Each row is a point on a tangle of strands that fork, close into loops and nearly touch. The rows are in no order.
Two points are linked if the straight distance between their rows is under 782. Some points are linked to none.
J535: 92  80  -8  -282  445  447  -4  92  -102  166  -352  169  -217  150  338  105  117  377  -272  -229  160  430
J254: -45  -408  -172  17  528  -259  51  -73  -52  -118  -13  344  71  34  49  -181  245  104  107  137  228  -435
J922: -107  -215  -159  108  323  -266  63  91  30  6  187  454  28  241  179  -245  200  -153  -9  185  231  -171
J765: 21  -15  -146  83  -441  -29  125  -135  96  316  24  -373  262  -178  -37  196  -194  107  332  -399  -393  -494
J183: 215  78  -122  139  -236  246  -85  201  -37  158  200  -80  -152  -66  -72  156  23  -197  194  99  -444  -1
J58: 26  -160  63  57  149  -62  -248  13  -136  -388  -184  -44  -88  101  128  50  405  605  -11  36  -48  244
J157: 315  115  -278  -52  -75  -83  -60  -45  108  547  270  -216  45  18  -250  -201  -289  -391  1  -199  -287  -398
J882: 340  8  -149  -25  465  304  43  4  -128  82  -337  220  -227  248  417  52  72  580  51  -243  103  397
J691: 212  109  -84  152  4  58  63  314  193  302  30  206  -194  175  133  71  194  -439  33  169  -71  -397
J862: -18  -9  -251  423  18  -17  133  160  220  -107  146  253  170  -323  -95  -91  232  -151  120  137  -232  -86
J422: -71  -19  -73  -286  -14  -108  -238  309  86  206  131  52  0  251  -210  20  69  -360  -243  523  64  -135
J485: -11  -82  -379  -30  127  -199  -147  36  -106  -131  544  163  112  94  -246  -204  -140  -167  71  373  -175  -186
J172: 238  179  31  94  67  113  -143  156  38  83  -55  -42  -323  134  6  -12  76  -413  118  357  -265  -184
J739: -123  -206  119  -303  83  -154  -27  -96  31  201  -104  -134  171  132  -134  -142  -85  -64  -230  211  428  186
J205: 93  106  158  64  -178  144  -19  -255  -86  -67  38  -60  -71  -93  47  -39  -195  285  8  -524  -2  352
J874: 152  -336  -156  -84  396  -165  -106  -309  -318  -64  -79  -374  119  38  65  -299  -84  379  248  -84  -80  -95
J729: 124  545  219  260  -11  -153  108  275  283  -96  -52  143  -205  112  148  -14  -236  -617  -125  182  140  -224
J442: -80  315  406  -22  192  140  68  172  90  -49  -452  -41  -272  234  322  28  286  -71  -251  -360  182  102
J947: 66  205  -150  -180  8  -350  24  -283  83  196  84  -326  85  -99  -453  -280  -684  -341  -204  50  2  -438
J694: 35  17  213  -129  -225  20  48  -348  -128  112  -51  -410  -12  36  -135  18  -401  -30  97  -10  65  240
J822: 224  369  61  99  20  -159  147  172  393  222  -121  211  -165  100  99  3  -179  -612  -19  215  100  -607
J502: 26  -80  -99  218  -355  129  -66  76  -118  -126  34  20  -10  -128  40  301  126  101  394  38  -444  -141
J373: -212  -81  168  56  -291  -71  -129  106  -36  -217  145  294  47  72  12  86  290  252  -179  -233  107  302
J430: -93  111  39  -341  147  467  73  150  148  312  37  161  -205  51  227  146  -178  37  -507  -569  156  387
J103: -93  143  68  83  246  306  203  349  116  -86  -107  238  -16  -105  100  65  167  -180  -178  87  171  224
J987: -24  217  -38  23  -173  -88  -266  354  50  -193  407  96  -33  66  -179  -114  52  -202  -343  312  -109  266
J845: 313  -249  -196  50  420  -50  2  -242  -233  2  -83  -79  -58  148  281  -319  11  292  257  66  30  190
J930: -142  273  322  10  -265  102  138  -5  239  93  -252  -247  36  -356  -291  105  -42  -124  -395  -307  123  191
J585: -98  126  43  -36  -60  45  -211  71  -34  -227  83  356  -158  229  236  57  211  650  -284  -382  104  485
J586: 213  -47  -44  216  -226  113  183  -149  -57  220  -18  -164  157  -191  31  -35  -215  120  144  -586  -216  106
J720: -202  -18  237  -128  80  -217  -87  -271  -59  -388  -161  -101  -197  119  13  63  -55  -103  262  379  68  -449
J295: 7  234  255  -173  -315  117  -75  -102  -73  52  152  -167  -208  162  -31  62  -285  -127  -159  55  77  347
J175: -85  -1  261  120  -56  -152  68  -80  149  -221  -203  51  -90  -55  110  75  46  -191  289  190  103  -378
J280: -215  34  81  -29  -274  27  -1  -69  -49  -304  298  -22  249  -251  -195  -40  -219  31  -122  137  185  526
J242: 101  -44  -15  -43  -93  313  -12  -154  -338  -155  152  -99  -40  -26  170  151  -305  311  288  59  -225  507
J627: -141  175  97  -269  83  298  175  305  48  154  -7  326  -116  231  363  244  140  -21  -435  -394  313  234
J689: 234  -47  25  206  -429  71  138  -94  79  245  -186  -114  83  -182  6  327  19  162  271  -517  -205  -223
J677: -55  224  234  -201  -142  315  -94  -170  -168  -326  184  -132  -288  -132  65  142  -299  95  24  92  9  574
J722: 58  -94  -72  6  -73  -15  -66  -195  -320  -167  363  -201  80  117  120  -138  -219  129  214  160  -170  301
J332: -207  -14  279  -109  -112  -101  51  -133  129  121  -336  -340  173  -119  -341  -7  -28  -105  -288  11  268  135
J306: -85  -291  97  40  -108  -206  -197  -61  -210  -370  -141  -11  124  161  11  203  157  585  300  66  -31  -45
J136: 189  -208  -1  3  424  -67  -235  -35  -62  -141  -107  -154  -168  136  293  -225  408  387  -40  169  -71  148
J868: -110  -290  -58  64  -100  -104  -211  -24  -206  -374  -18  -81  84  -64  -97  186  200  269  348  174  -351  -338
J670: -286  -216  -57  -11  -418  31  13  60  -119  -120  296  3  359  -224  -292  276  -9  108  -4  181  -34  391
J176: -76  91  101  -61  -239  -165  96  -268  8  -94  155  -232  222  -134  -156  -176  -523  -193  16  226  273  311
J148: 34  67  138  -179  -249  140  -373  -54  -121  60  11  -299  -159  66  -228  4  162  245  -300  -289  -318  391
J603: 11  -73  184  -117  -76  -175  79  -496  -133  24  -212  -465  -11  94  -103  -125  -385  -63  132  -63  49  -238
J540: -58  -147  210  -234  312  -227  -238  -326  -124  -399  -279  -369  -181  47  -59  -41  71  236  203  179  37  -422
J921: 39  -402  -315  56  290  -207  119  -147  -148  54  -67  286  117  37  -11  -20  138  159  304  -168  -25  -516
J146: 59  271  154  -10  453  514  130  196  -44  -98  -362  84  -336  -75  347  104  59  -105  19  89  84  219
J743: -20  -459  -518  -162  184  -7  95  17  -310  290  315  -169  344  86  -191  -105  -233  101  267  254  -235  -188
J790: 16  467  393  105  74  72  111  53  130  2  -204  -136  -455  247  244  -120  31  -330  -351  -309  69  19
J940: 114  -253  -9  -88  97  -50  -73  -312  -213  -30  -185  -344  285  -82  -15  -76  -46  507  130  -70  140  324
J581: -14  -91  55  8  -340  -104  -111  10  -23  182  74  65  1  160  24  124  67  -124  86  -181  -37  -186
J259: 66  11  296  17  225  32  1  -87  48  60  -624  -127  -36  54  117  -86  249  207  -104  -355  271  49
J792: 142  13  -12  -201  524  642  15  193  -163  31  -307  58  -322  -7  279  189  100  192  -92  145  -28  407
J896: -270  -30  70  135  -276  -186  240  113  353  20  -9  288  386  -265  -76  207  51  -188  -12  133  327  -163
J391: -113  -310  -319  -31  69  -31  -16  21  -106  15  238  -52  303  -146  -295  -66  32  23  134  301  -233  -143
J92: -3  -17  -109  522  13  7  135  243  172  -190  177  528  -48  -134  139  -55  347  -66  106  -173  -110  -23
J62: -72  -148  163  189  -110  -80  199  -134  -70  -253  -40  314  -29  80  303  199  -92  -8  407  192  259  -61
J557: -151  101  134  -55  189  -35  -128  -9  47  -210  -104  -201  48  -133  -10  -278  234  87  -301  77  189  409
J859: 90  341  24  345  107  -81  222  178  220  -186  185  401  -117  -22  248  -229  -119  -430  -2  -9  227  -13
J776: -81  -218  -388  249  5  -144  153  -52  37  -68  101  185  227  -200  24  55  82  122  439  -76  -351  -548
J433: -92  95  48  -6  150  141  118  510  66  117  72  317  -81  260  205  141  395  -250  -346  -30  114  128
J992: 220  -183  -164  60  51  325  230  19  -150  300  -30  99  19  -67  73  85  -65  4  205  -5  97  220
J255: 56  162  -210  145  22  83  -11  461  147  7  354  252  90  -253  -285  -116  -5  -261  -363  268  -19  358
J272: -103  -74  12  306  -209  87  118  239  59  -122  24  531  1  -171  118  212  340  164  -88  -305  12  76
J661: -98  -121  -532  -245  -71  -45  128  45  -215  277  438  -101  254  27  -166  20  -352  -87  316  195  -336  -606
J891: -73  -348  89  -271  4  -125  -69  -245  -222  -159  -153  -327  310  -12  -28  81  -106  304  192  383  214  227
J996: 113  74  -230  231  34  26  10  95  328  103  -227  -48  95  -359  -181  -42  247  -225  215  148  -362  -398
J655: -110  3  15  -144  -331  58  -348  129  -90  69  385  -70  -4  58  -262  26  128  -16  -327  1  -218  275
J819: 203  -49  -8  217  344  131  101  135  -59  73  -289  344  -198  282  454  -33  336  221  24  -226  237  157
J829: -127  38  -312  -201  -299  -193  -30  -84  -81  80  482  -19  94  -13  -229  94  -263  -103  217  -27  -315  -697
J121: -102  140  -258  -290  -104  -283  -214  -22  -132  -142  578  78  -87  66  -289  -66  -287  -248  45  183  -150  -567
J716: 170  -222  -57  -208  -106  57  -173  -22  -280  254  -33  -92  -187  382  77  178  121  224  126  114  -202  119
J718: -273  232  164  -131  260  -253  -261  133  149  -348  65  -83  -37  128  18  -277  214  -94  -421  358  218  151
J840: -33  185  223  -16  -69  -223  144  -379  210  140  -306  -393  -168  62  -241  -32  -272  -306  -37  -32  62  -379
J719: -200  -94  -34  -51  -398  174  102  227  115  109  79  53  321  -405  -333  364  105  3  -68  68  -12  152
J734: 130  223  -26  132  -241  25  169  128  209  215  177  53  29  -262  -69  40  -257  -358  -39  73  75  39
J640: -91  165  253  -197  -217  285  -104  10  72  141  -207  -254  -106  -108  -244  142  80  66  -507  -423  -29  349
J839: 127  27  -198  -63  -322  6  16  -69  65  453  161  -449  151  -50  -194  55  -298  -130  148  -162  -413  -337
J461: -193  -185  -51  180  -374  -99  146  17  269  156  -4  101  441  -379  -223  145  210  75  3  -241  20  -100
J362: -37  48  321  -23  329  106  0  -103  14  -236  -491  -215  -7  -150  141  -121  256  251  -126  36  338  334
J33: -59  190  385  47  -51  -147  11  -177  122  75  -270  -235  -308  292  16  -77  -128  -210  -179  -146  126  -104
J238: -131  -298  -58  -146  115  -139  -27  -181  -57  0  -24  -94  207  -84  -168  -104  -154  -14  165  295  154  -84
J418: 62  -53  -110  101  225  -70  78  -27  152  13  -288  109  -31  -123  -8  -56  241  -226  327  177  -73  -644
J456: 88  168  128  -65  -36  65  -72  -258  -136  -53  43  148  -169  218  362  -56  -124  456  -103  -434  135  522
J206: -221  52  -119  293  -41  -262  73  48  348  -213  105  368  273  -282  -68  -139  87  -229  1  65  136  -289
J984: 29  -178  -88  160  451  -70  166  153  -42  -41  -79  439  -21  290  352  -223  346  77  -46  62  205  151
J421: 240  255  -207  -160  76  -308  -146  -57  144  159  187  -73  -63  -21  -363  -347  -421  -367  -292  -113  -167  -521

A tip is a point with one link. Name the tips that can be reached along the links from each point below, in the order of the rows.
J670 -> J947, J722, J540, J62, J718
J121 -> J859, J255
J922 -> J430, J776

A piece is all that can be reached along the links. How many separate loops has the piece of each point below (a circle has one, a figure eight two, a Y none), and how many tips (points with one link)?
J603 -> loops 0, tips 5
J987 -> loops 1, tips 2
J984 -> loops 0, tips 2

How many points has the smallest loop of links through each point below? Write - if it is on no loop.
J485 -> 6
J421 -> -
J819 -> -
